Each row is a point on a tangle of strands that fork and nearly touch. The rows are in no order.
Points whose rows are less than 44.2 apart are linked; no others are. Some points are linked to none.
Z438: [ 18 -14   5 -29   9   3  -8   3  -4 -11   4 -14  15   1   2 -11 -16  -8
 -17  11]
Z353: [ -1   9  -7   0  -6  -7  11 -14 -14   2   7 -10  10   8   1 -24 -25  -6
 -15  -1]
Z949: [  5  16   7  18   4   4  26   4   7 -16  11   2 -21 -11  23  12   0  11
   1  14]
Z321: [ 12 -22   1  18  -3   3  -1   4 -23 -13   1   6   3   7 -19  -1  17  23
   6   4]
Z194: [ 13  -1   4 -11   2  10 -33   4   4  14  -9  -3   3  -2   8 -17  -7 -12
 -16  30]
Z518: [-10   4   6  -1   8   1 -12   3  -7 -20  -5 -20  27   1  -8 -11  -8 -22
  13 -10]
Z838: [ -4   7   5 -12  -2 -22   5   3   9 -12   3 -17   2  15  -9 -15 -21  -9
  13 -25]
Z719: [  4  -4   4   0  -4  10  12 -12  10   2  -8 -11   8   3 -18  36  16 -28
   9  -8]
Z121: [-15  13  -7  -6   4  10   6  13   7   0   9  14  -8 -17  15  16   5   8
  20  11]
Z129: [  6  20  -7 -10  -9 -13  11  10  -2  14  17   7 -14 -13  22  20   6  -4
 -11 -15]
Z276: [ 29  -2   5  23 -25  22   7 -12   0  -2  -1  13  -1 -24  -3   0  12  10
   7  -9]
Z782: [ -3  17 -11   9   4  11 -16 -14   3  21   1  15  11 -12  24  -6  -5  -3
  10 -19]
Z741: [ 16 -11  17 -22  -8   4 -26  19   9 -20 -10 -21   1  14  15 -14  -9   0
 -20  -5]
Z159: [ 12  -6  -5  -8   0   2   6   0   3  -6  -7  16 -28 -12 -19  11 -14   5
 -12  16]
Z829: [ -6  -1  -4   3 -21  12 -25  -2   0   4  20  -1   6   2  -3 -11   7   9
 -21  -1]
Z585: [  0   2  -4   0  16   8 -15 -20  -6   9  -7   1   9 -12 -19   6 -10 -15
   3   2]
Z309: [-17  -3 -21  19  11 -11  -1  -7  11  10  -4   5  40 -11  11 -17   0   0
 -10   5]
Z371: [  1  19  -1   8   3   3  -2  -8 -17  -2 -11   0 -13   1  21  -5 -17  -5
 -15  16]
Z155: [-13  -7 -11   4 -27   7   7   5   6  -7  -5   3  -3   5 -29  18  16  -2
  13   1]
Z519: [ -3 -10  20   8  17  15  10  -8   2   4  -4  -4  -3   9 -13  11  15  14
  29  -2]
Z766: [  2  -1  -4  11   6  -5   4  18  -1  -4  -3  13 -19  12 -14  -9  -8   6
   6  23]
Z267: [-15   2  -9   1  10  -6   8 -16 -10 -11  -1   9   1 -12  22 -10 -16  22
 -17   1]
Z156: [-21  13 -14  15  15   4  10   6   4   5 -19  28   7 -30  -3 -28   4 -10
  -3  -3]
Z44: [ 10  -7  20 -32   7   2 -10   3   0 -22  -9 -20   9   4  14 -14 -16   0
  -5   1]
Z393: [-14   8  -2 -14   1 -20 -20   2   6   3  -5  -4  -1 -10   5 -10  -7  -2
  -5  35]
Z510: [  3  -7  -7  32 -22   7  -6   4   4 -12  -7   0  12   0 -20 -10  10  -2
  19  15]
Z149: [  6   1 -12  -5 -13   3 -24   4   9  11  13  13   1 -10  15 -10  -3   5
 -24   4]
Z307: [  1   5  -2  -2  -8  20  17   4   6 -15 -11  13 -17 -18   9  -8 -17   6
  -6  26]
Z929: [ -1   8 -17  -5  16  -4   6   8  13  11  -6  23   2 -21  23 -14 -15  -8
  -6  10]
Z637: [  7  13   6  -3 -10   4 -24   0   5  24   9   4  -9  13  33  -5   5  14
  -3   2]
Z946: [  8   7   2  13   9   1  10  13  -2 -15  12 -15  -2   4 -19  21   6 -20
  18   1]
Z166: [ -9   9  -4  35   1   9  11   0  14 -13  -2  11   0 -16   1 -21 -10   6
  12  18]
Z868: [-8 15 -6 -2  4 10  4  6  0 13 18  0 16 -5 25 13  7  3 17  8]
Z623: [-13  -8 -10   6 -20   8 -18  -1   4   0  14  -8  29  -1 -11 -23   5   0
 -22   7]
Z807: [-17   0 -18   2   0  -2   9  -8  -1  -5  12   3  22 -12  30 -13  -7  18
  -9  -9]
Z894: [ -3  -1  13   3   6 -15  -9  19  10 -29 -13   0 -12   6 -24 -16 -13  -1
  16 -10]
Z313: [ -1   9  -2  -7  -1  -7 -17 -19  -8   3   7   4  -6 -19   8  13  -1  10
 -14  -3]
Z213: [ 24  -1  10   1   5   3 -21 -10  -7  -3   4 -16   2  16  16 -15 -11  -4
 -21   3]
Z110: [  4   3 -14   7   7   2 -19 -12  -2  18  -7  -1  24  -3 -16   3  -5 -33
   3  -4]
Z997: [  3  15 -16  -7  -3 -11   7  -3  -2  13   7  16 -10  -6  19   3 -10   3
 -11 -23]
Z517: [-22  10 -12 -18 -13  -5  -1   1   1 -11  -5  16 -20 -25  -3   1 -10   9
  -8   9]
Z781: [  1  -3  28 -27   6  -2  -4  -1  -4   2   6 -22   4 -10  -9  19  17 -11
   8 -11]
Z511: [-13 -16  -4  -5   0 -18  -1 -27   4  -2  -3 -21  20  15  -5  14   6   9
   1 -20]
Z455: [ 14  -6  -9  12 -31 -10  -3   0  -2  -1   0  11   3 -11   3  -1  14  25
  20   1]
Z621: [ -6  22  -5  -1   7  11 -13   4  -5  10  -1  16  -8  -8  43 -13  -5  -1
   6  -8]
Z125: [  9 -29   2  12  -7  -1   0  10  14 -23 -15  -3  12  20 -24   8  15  -2
  22 -10]
Z368: [  4   0 -10 -12  14   7  17  -9  12   4   8  14   6 -20  12  14 -11   9
   1  -2]
Z504: [  3   4   4   1  11   0  15  -4 -24  -9   5 -11   6  20  -5 -18 -20 -10
  -2 -12]
Z986: [ 15  -6  26 -35   3   0 -14   4  -7   5   5 -16  -1   5   3   5  10  -1
  -3  -7]
Z483: [ 20  -8  13  -6   1  17 -32  -9   1   2   5  -9  -1   4   8 -10  -4   2
 -21  14]
Z859: [-16   9 -17   7 -15 -17  -1 -13  -7  -2  10 -13  18   0   0 -14 -11  -4
 -10  -2]
Z999: [  3 -11 -19  12   8   8  22   7  16  -8   3  22  -8 -20   2  18   8   6
   6 -22]
Z347: [-14  -4 -13  -1   7  -9   8   8  -6   9  -6   3   8  13 -28  -8  -8 -11
   7  -5]
Z625: [-10  15  -7  14  18 -15  -3 -10   7  20 -11   4  25 -11  -4 -27   2 -12
  -4  11]
Z907: [  3 -15  21  -3  -3  12 -22   0   3  13  21 -11   1  15 -11   4  28  11
 -13 -17]
Z705: [-19 -22 -29  19  -9   8   8  17  12 -12 -19  31   2  -4   1  -2  17   1
   9 -15]
Z564: [ 15   5   2  -9  10 -15 -25  15  -7   8   9  -7   3  19   2  -8  -7 -21
   0  -9]
Z396: [-17  12 -12 -21 -10 -12 -18   9   6   4  -5  11 -10 -21  18  -3  -7   2
  -8  24]
Z554: [-19   1  25  21  -1  -6  27   4  -9   6   9  -1 -11 -16   3  20  22   7
  -3  -1]
Z576: [-25 -14 -23  -2 -12 -11 -20   4   8  15   6   8  26   6   2  -1  13  15
  -9  -3]
Z405: [  4 -12  10 -18  -4 -15 -36  16  10  -7  -2 -10  -4  17   1 -25  -5   0
 -19   1]
Z30: [  6  -2  24 -23  14   0   1   4  -6 -26   4 -18  22  -1   9  -5  -8   3
   0 -18]
Z703: [ -7  -4  -9   7   4 -18 -28  -4  -6  -4  13 -15  15   6  -4  10   8  -2
  -1   1]
Z39: [ 16   7  16  -1  -7  -3  17  -8  11   6  -9   2 -42  -6   3  18  -1   9
  -8   4]
Z369: [  9 -10  12  -6   0  14 -11  11  29   0  21 -13 -17  22  -3  -1   0   4
 -20   8]
Z780: [ -5   7  12 -14   7 -18  -9  13   0 -19  -7  -5  -1   8 -13  -4 -14  -5
  13 -29]
Z939: [  1   1  23   9   5  13  23  -7 -15  -9  -4  12 -24 -16  10   8   9  23
 -17   2]
Z531: [ 18 -11   9  -5 -17   1  11  11   5  -9   9  -3 -16   1 -26   4  11   6
  11   4]
Z144: [ 18  12   0   0  24 -13  -9   3  -5  10   6  -4  -8  15   3   9 -13 -17
   7   2]
Z543: [ 20 -15 -19  18 -18 -14   1   4  -1  -7  -3  20   3 -22  15   4  21  17
  14 -21]
Z375: [ 13   5   7  -2  16   2  -7  -3 -27  -6  -4 -14  -2  15  18  -2 -10  -7
 -18  13]
Z499: [ -3 -32  -4   7   6   6  12  -3  12 -21 -16  -2  14  18 -28  18   9  -5
  10  -3]
Z994: [ 20  -4  19  33 -26   5   8  -9 -10  -4   3   0  -2 -22  -5   6  27  10
   0  -3]
Z11: [  8  14  -3   5   8  -7  -5   2  -1   4  14 -16   6   6  -5  20   2 -25
  18  -4]
Z652: [-22   5   9   8 -11 -11  21   1 -11  12   8 -12   5  -3   3  29  26  -3
  -2 -11]
Z187: [  0  -1 -11  21   2  -3  13  11   0   4   4  20  -9  10 -12  -5  -5  13
   8   3]
Z879: [-18  -5  -1   0  -4  13   6 -21   6 -11 -10 -15  16  -1 -18   4  -3  -8
  15   3]
Z142: [  0   6 -11  10  16   9   4   4   0 -15 -10  19 -32 -14  29 -15 -11  -7
  -2 -10]
Z992: [ -3 -19   4   7   1   2  -1  13 -24 -17  -4   4  -4  17 -32  -7  11  14
   8  -4]
Z785: [-12  -1  31 -14 -10  -8  14 -11  -3   4   1 -12 -23  -6 -16  10  16  12
   6  -5]
Z389: [ -2  15  18  -2   7  -8  -9   7  -2 -12  -6 -14 -22  18   2  -9 -12  -9
  20   4]
Z127: [  1   4  -9  -4   0  -2 -30  10  -5  22 -22   5  -5   3  20 -14  -4  -2
 -24  24]
Z542: [  2   5  -4 -10  -3 -30 -14   0  19  18  -2  -8  14  -4 -14 -30  -2 -20
  -7   4]
Z374: [ -6  -8   2  33  10  13  11 -10  -6 -21  -1  -8   9   8 -15   6   7   5
  11   5]
Z935: [-11  -8 -11  11  10  -4 -19  -6 -18   4   6 -10  28  15   3  18  19   1
  -5  -3]
Z293: [-10   0   5   0  17 -22 -20   4   1 -18  -4 -16  24  -2  -8 -18  -9 -15
   5  -5]
Z735: [ 19  -2  15 -11   7   1  23  18 -13 -15 -11 -17 -22  16   0  10  -5  -8
 -12   5]
Z433: [  1  24  -2  -6  -5   4  -3   2  -4  21  -5   8 -16   9  43  -2  -6   8
   1  -2]
Z244: [  2   2   3  -1 -18   0 -22   9  15  17  12  -5  -9  26  20 -20  -2  11
 -10  12]
Z459: [  3  12  -7  -4 -10  10   8  16  13   8 -23  11 -37   0  18   9 -10   6
   4  15]
Z370: [  1   8 -12  14 -10  16 -21 -20   8  13   5   3  23 -13  18   3   6  -5
  -1 -15]
Z36: [ 25  -5  12   7 -20  11  -5   5 -15 -10  -4   1  -6   8 -14 -28  -1   5
  15   7]
Z168: [  7   7 -10   6  14   6  18  -6   7   7   0  17  -3  -8   9  -4 -24   1
   1   6]
Z217: [-18   2 -16   7 -20  -5  -1   5  17   6 -11  21 -11 -16 -28  -4  -1   2
   8   3]
Z676: [  4   8   8  -4   2  13   5  -5   2   7  20  -3  14 -13  34   7   9  14
   0   8]
Z549: [  6   1  -4   6  -2  16  12 -13  -9   7  -5  22 -15 -11 -18   8  -3  10
  -6 -17]
Z800: [  8  -7   2   4   8  11 -12  -9   1   8  12  -8  32   4   4 -29 -11  -3
  -8  10]
Z631: [ -9   7  -3  22 -11  11  24 -12   5 -21   7  -4  -1 -23   0  16   9   5
   0  -2]
Z515: [  7  -2  -4 -26  -1 -28  -5   2  10   9  -8  -6   1   0 -13 -23 -21 -20
 -13   2]
Z841: [  0  -8  22  -2   0  16 -20  -4  17   4  19 -11 -19  21  -4  -3   9  16
 -15  -3]
Z428: [-19  -3 -22   3 -30   7   2   3  17   4 -17  20  -4  -5 -23  14   8  -4
   9  -6]
Z672: [ -3  -7  10 -12  27 -18 -13   4 -12 -14 -22  -7  -8  18   1 -14 -18   1
  -6   5]
Z768: [-10  -8   5  -7  19  -3 -13  -5  -3  11   2 -13  23  22   5  -1   6   7
  23  -9]
Z341: [ -9  -2  11  -4 -14 -12  16  -2   1  10  10 -28  17   6   2  26  26 -15
   3 -12]
Z851: [ 10 -11   1  -1   0 -11  -3  -3   8   2  21 -26  23   1  -1  27  22  -9
  -5  -8]
Z754: [-18   9 -12  27  -7   7  12 -11  10  -6  -9   7   9 -14 -11 -15 -10  -4
   8   4]
Z415: [ 11  -3   9  -9   8 -19  -1 -13 -12  10  10 -14   3  21   4  -3  -3   8
  -5 -24]
Z797: [ 15   4  -6  -9  -1   9  26  13  -8  -5 -10  -8 -20   6   6  12 -15  -6
 -16  21]
Z685: [  5  18   1   1 -11  -1  31  10   4   3  15   8 -21 -21  15  18   7  -7
  -6 -15]
Z342: [ 15  -7  -6 -19  -1 -12  -3   9  -5   8   0 -10 -10   6  23  21   2  11
 -30  15]
Z509: [-12   3  -4 -11  -7  -7  -6  -5   6   0  -9  13 -24 -16 -24   0 -13   4
   0  14]
Z778: [  5   5   7   1   7 -10   2  -8 -18  20  15  -5   3  10  12  10  11  12
 -12 -12]
Z164: [-26 -10 -21  -2  -3 -25  -3  -9  19   3 -17  -4  19  13 -15  11   2 -15
   4   2]
Z112: [ 24  -5   4   5 -10   2   8  -7  13 -11  -6  14 -34 -16  -7  11  -5  15
 -11   9]
Z717: [-18   7  -9  20 -13  22  17 -18   7 -15  -5  -1  13 -12  -2   2  -4  -2
   8   0]
Z314: [ 22   8  33 -11  -5   4  13   7   0  -5  -4 -12 -31   7 -12   3   0 -15
   7 -16]
Z316: [ -7   0 -18   8  -4   5 -19 -22  15  14 -12   5  27  -7   3  15   2 -17
   2  -3]
Z583: [-10  -8  -2  -7   7 -21   7 -15 -11  -1   5 -14   6  17 -10   3  -3  11
   1 -18]
Z411: [ 14  12  10  -7 -12 -18  -1   0   4  14  23 -13 -10  -8  20  21  11  -3
 -14   2]
Z475: [  4  11 -10 -27 -10  11  16   7  -4  -2  -1  12 -16 -20  24   9  -8  -2
 -19   0]
Z265: [  3  10   5   3   3  -1   5 -20 -10  11  -1   9 -18 -16  -8  23   2   4
  -9 -18]
Z191: [  3  -9   6   6  -8   7 -22 -11  -3  24  11  -9  15  20  -3   8  27   7
  -8 -25]
Z850: [  1   9   8 -11   9 -10  16  12 -26  14  16  -4  -3  13  13  14  10   5
  -8   1]
Z928: [ 27   7  13   5 -16  20  16  14   3   1  -3   2 -29   6   5   5   2   1
   5  20]
Z920: [  9  -4  11 -16   5   1   3  -1  10  -6  -2 -17   6  -5 -22  27   7 -25
  15 -22]
Z792: [  1   5   1 -14   3  12 -12 -15  -9  20  -6  11   5  -2  16 -17 -15   9
  -9   8]
Z111: [ 13   3   5  16  -6  26   8  -8   0   2  -3  22 -16 -17  -5   4   5  11
   7  -9]
Z793: [ 24   3  16  18  -8  13   5  -1 -10 -11   1  -5 -16  13 -16 -14  -1  -2
  13  -8]
Z101: [-18  15 -17  13  -1 -12  19  17  22   6  -2  22  -6 -13   5 -22  -7  -1
  10   4]
Z41: [  5   0  -1 -28   9   9   5   1 -16   7   6   8  -2 -13  -5  21  -1   0
 -12  14]
Z569: [ -6   4   9  10  14  10  17 -17 -19 -13   1   8  -9 -10   8   4  -3  21
 -14   2]
Z390: [  5 -17  10  29   5  15  18 -10 -13 -15  -2  -2   7   1 -19  12  18  14
  -1  -2]
Z223: [ 17 -15   2 -27  -1   5   2   0  -2   1  22 -11  16   3   5  -1  -3   5
 -20  11]
Z302: [ 16 -12   1  16 -18   4   0   7  -1  -5  -5   2  14   0 -18 -35  -1   3
  18  17]
Z521: [ 10 -12  11   5  22   2   3  11  -1 -17 -10   1 -18  12  -9  -6 -12   7
   6  24]
Z924: [ 20  -4  14 -13 -10 -12  -9   4   2   6  13 -21 -13   3  19  17  14   4
 -29  12]
Z410: [ 22  -2  -4   3 -27  -1 -11  15  -8   5   1  21 -14  -9  -4   0  13  17
  15  12]
Z46: [ -4   1 -13   1  -5   7  -4 -24  15   7 -18   6  14   3  -6  37   7 -24
   4  -3]
Z877: [-18 -13 -14   2   0 -13  -2 -23   8  -3 -13 -10  24  24  -1  16   3  -9
   1  -6]
Z364: [-14  -8  -6  -2 -13 -13 -16 -12  -2  -4   6 -18  27   4 -10 -29  -4  -2
 -14  -3]
Z96: [ 12  10  13   4   2   6   0 -19  -4   4  20 -21  13  -7  16   5   4  -2
   1   4]
Z260: [  4  -6   6 -13   7  15  23  13 -22   0   1   5 -10  20 -13  -5  -6   8
  -1   6]
Z445: [ 15   3  30 -11  18  -8   4 -18   1  10  -2 -12 -18   3   4  13   0   1
   5  -4]
Z158: [-31  -7 -19  13   5   9   8 -12  -2 -25 -13   8  10 -13  22  16  16  -1
  -4 -20]
Z801: [  6  -9  16 -13  31  -9  -3   9  -8 -16 -14  -1 -17  16  -6   2 -13   4
   4  -2]
Z606: [  3   1  19 -28  12  15  -2  -8  -8   8 -11  -3  -7  13  -6 -11 -11  -1
  17  -3]
Z66: [-16   7 -15  -6 -11  -4   5   4  -1  24   6  -5  20  24   4   9   8  -5
  18 -11]
Z586: [ -3   5  -3   7 -13 -11 -35   1  -2   0  23 -11   1   7   1  -4   8   4
 -10   3]
Z480: [-13  -3 -14  10  12   0   2 -10 -10   0   3   1  23  -5   8  28  12   5
  -5  -4]
Z282: [  1   0  15   4   0  -8 -13   4  10 -14  -7  -2 -24   9 -23  -8  -6   1
  24  -1]
Z218: [-18  11  -3  21   7  -6   8 -12  16   6 -17  -3  13  -9 -21 -24  -3 -13
  10  11]
Z449: [  3  10  -6  16   2  21   8   1   2 -12  -1  23 -21 -22  12  -9  -5  -1
   4 -15]
Z169: [-12   2  -1  -3  10 -23  -3   2 -21 -10  -8  -5 -17  18  -4 -10 -16   4
 -14  11]
Z770: [  4   2   9 -18   9   0 -25  13  -6  11  -9  -4  13   4   1 -29  -4 -19
  -5  20]
Z378: [  0 -11  20  34 -20  -5  22   0  -3  -3   5   0  -7 -17  -3  12  29  19
  -2  -4]
Z961: [ -2   8  27   7  11 -10  22   4 -10  -7  13 -23  -6  17   3   5   9  -2
  15 -10]
Z228: [-10  -4 -20  25   2  -6  17  12   3  14  -9  19   9  15 -24 -12  -2  -4
   6  -2]
Z987: [-18  13 -12  -7  15  -8   0   6   8   8 -16  23   2 -30  17 -34   1  -8
  -8  -2]
Z534: [-12  -6   8   3  26   9  -3  -5   0   2  -8  -4  10  13 -12   5   0   2
  31   1]
Z109: [ 21  -2   6 -20   6   7  -4  -8  -1   3 -27 -18 -17   9   7   3 -22 -12
 -10   6]
Z864: [ 10  -3   2 -12   9  16  20  12 -11   5 -10   7  -8  17 -11 -17 -20  -8
  -2  13]
Z130: [-28 -11 -26   6  12   8  -3  -8   6  -7 -16  15  29 -15  23   5   7  -7
  -1  -7]
Z941: [-15   9   0 -16   8   7  -9   8 -18  16  -5   5  12   1  -6 -19  -6 -12
   5  20]
Z268: [ 12   7  -7  -9   8   7  22   6   3  19  -4   8   4   7   7 -17 -28 -13
  -3  16]
Z496: [  3 -14  13   4  10   9 -22   9  12   0  15 -11  22  19   1 -33  -1   2
   0   3]
Z401: [  6   4   2 -21  -8  -6  15  -8   2  -8   9 -14  -9  -2 -13   2 -15  -8
  -3   1]
Z344: [ 21  11  33  -7  11  -8  14  13  -5 -16  -3 -16 -17   7   5  10  -4 -19
  -4 -17]
Z646: [-13  -8  -4  -5   7   5   8  14 -23  -5  -3   4   1  16 -31   0   2  -1
   6  -4]
Z318: [  2 -12 -12   2 -13  -3 -13   8  32   7  33  -4   8   4  -5   7   6   9
 -10   4]
Z298: [  9  -3  10  -4   0  -5 -12  -8 -13  13   7 -18  16  21  -4   4  15 -10
   0 -37]
Z624: [  6  18  -8  14  12   7  11   1  -9  -6 -12   8 -21  -4  39   2 -16   0
 -14   3]
Z240: [  3   3   0 -17   3  -9  20  13 -18   9   5  -1 -11  10  26  17   3  11
 -22  11]
Z947: [ 12  -1  10 -15  10 -20 -36  18   2  -5  -6  -3   5  12   2 -18 -12 -12
  -9 -13]
Z844: [ -4  19  19  -1  -4  -5   8   1  -9  -6   4 -17 -24  22   4  -3   0   0
  14   0]
Z23: [  5   0  13 -23   9   5 -12 -15  -6  24  -5  -3  -1  16   9 -10  -9  10
   8  -2]
Z883: [-11   1 -15 -19   7  -3   0   8 -11  12   5  15   1  -8  -8  15  -2   4
  -3   8]
Z520: [-17 -19 -27  25  -4   3   7   0  16 -10 -24  30   8 -10 -13   4   6   2
  -4  -6]
Z477: [-14  -1  -3   5   6 -27   4  -7  -9 -16   1  -8 -15  12 -21  -5 -13   8
  -4  -6]
Z809: [-16  -1 -15  13   2 -11 -10  -1  10   5   7  10  25 -15  24 -31  -2  11
 -16   0]
Z145: [  1   5  23   1   8  -6   6 -11  -1  -6  16 -32  14   6  13   3   8   1
  14  -5]
Z12: [-12  -2 -15  -5  -3 -31 -10 -12  22  14  -7  -6  11  -5 -24  -4  -8 -18
   4  -4]
Z926: [-26  -5 -23  16   1  13   7 -10  12 -10 -27  21  19 -16   1   7   1 -18
  -5  -1]
Z62: [ -2   6  -3  -6   1  16  19  23  -2   2   8  22 -17  -7   3  14   8  13
   9  11]
Z614: [ 22  -8   8 -16   6 -21  -8   5   5  -5  24 -23   8  -1  -3  17   7 -11
  -8 -10]
Z956: [ 21  10  25 -10  -3   5   6 -13   2   6  -8  -7 -36  -1  -9  10  -4  -8
   3  -2]
Z195: [ -8  -8   8  -6   5  -5 -24  -1   1   9  10 -14  19  24   7 -21   5  11
  13  -4]
Z35: [ -4  -8 -20 -10  21   5  14   5   5  -2   3  24  -6 -23  14   7  -4   4
   3 -18]
Z72: [ 13   0   3  13 -22  13   8   5   4 -20   1   9 -16 -13   7 -11  -1  21
   4  24]
Z825: [-15   1 -10  16   8   4  19  -4  -3 -15   5   1  12 -22  13  31  18   1
  -5  -7]
Z566: [ -7   4  -4  -8  -7  17  10  13  13  -8 -14  20 -29 -15  21  -9  -9  12
   7  15]
Z503: [-22   9 -14 -10   2  12  -2  12 -10  18  -7  22   6 -13 -11  -1  -1  -5
   7   8]
Z301: [  9  11   7  19   3   4  35  16   5  -4  14  12 -21 -14  23  11   9   4
   1  -8]
Z38: [ -2 -12   6  11 -28  10  11  -3  14   3 -11   0  -3   9 -19  18  28   7
  19  -6]
Z969: [-33   8 -26   8 -10  -4  10   9   1  15  -9  14  13  15   2   7   4  -1
  14 -10]
Z523: [  6   4   0  -5  16   5 -16 -22   1  19  -8   8  10 -13  -2 -13 -18  -9
  -3  10]
Z212: [  6  -5 -12 -15 -11  -3 -14  22   5  19  25  -3  17  16  -4 -12   2  -7
  -5   6]
Z153: [  1 -12  -2 -22  19 -19 -11   1   2 -11   0  -5   0  -7 -22   8 -12 -10
   1   2]
Z611: [ 12 -12 -16  27 -14   0  13   1  13 -10   3  20  -8 -15  -4  13  14  15
   3 -21]
Z776: [ 20  -1  -5 -31 -14   3   7  -1  10  12  18  -4   5 -10  12   9  -7   1
 -14  10]
Z275: [ -2 -22  -4  -6  21  -6   8  -2   9 -16  -3  -6   9   2 -29  13  -7  -2
  12  -3]
Z423: [-12   0   8  -8   8 -19 -31  -6   6  -8   1 -17   9  -6  -1 -17  -6  -5
   7  19]
Z552: [  4   1  -5  30 -18   0  -4   6  12 -19  -1  16  -8 -19   5 -21  -1  18
  13  15]
Z839: [ -4   5 -14 -10 -12  -2 -14  15  -6  24  18  -7  22  21  -1  -2   9 -12
   9  -5]
Z167: [ -2 -12  19  15  -4  11  16  -5  11  13  -4   3  -5   1  -9  18  28  22
  24  -5]
Z37: [ 13  -3  14 -35   9   6 -11   3 -19   4   0  -6  -8  -2   2  15   4  -6
 -11  13]
Z816: [  8 -20  -5  28 -22   1  -3  -5   6 -14 -13  -4  11  20 -20  -4  12   1
  18  -3]
Z242: [-27  -2 -28  10  -3   8  15  12  -1   5 -12  27   5   7   3  10  11   3
   8 -21]
Z460: [ -3   5   0  16  13   8   8   2 -13 -15   9  -4  -2  -2 -12  11   1  -2
   7  15]
Z119: [ 11   2  -6  -1 -15  18   3  26  -8   4   1  32 -21  -8  -3   1   9  11
   7  10]
Z594: [  8   7 -13 -14 -10  -3 -17  -7  -9   5   4  10  -5 -17   9   2 -10  -6
 -29   6]
Z367: [  3   4   6  17   1  10  15  -3 -12 -11   1  -7  -1  17 -19 -20 -14  -7
  10 -10]
Z836: [-11   4   7 -11  -3  11  -3  -6  -2 -16  -2 -19  11  -5 -18  -7  -8 -17
  17   0]

A fork is a point with three links, a tip a point with one. Leave the first point through the second and follow the links. Name the first fork or tip that comes.
Z939 / Z569: Z754
Z894 / Z282: Z168
Z611 / Z543: Z838
Z153 / Z275: Z829
Z38 / Z167: Z800
Z187 / Z766: Z583
Z859 / Z353: Z153
Z496 / Z195: Z509
Z477 / Z169: Z646

Follow the links from the first point to the second, and from the first to the third. Name the last point that the two ways share.
Z946 / Z801 / Z929: Z646
Z926 / Z509 / Z624: Z825
Z459 / Z396 / Z504: Z717
Z11 / Z410 / Z521: Z646
Z342 / Z542 / Z268: Z583
Z153 / Z111 / Z631: Z829
Z72 / Z302 / Z926: Z825
Z12 / Z342 / Z611: Z583

A fork is a point with three links. Follow the links from the first point to the second and name the forks in between, in order.
Z265 / Z825: Z829
Z611 / Z405: Z168 > Z646
Z926 / Z483: Z825 > Z829 > Z111
Z766 / Z907: Z583 > Z415
Z212 / Z518: Z825 > Z717
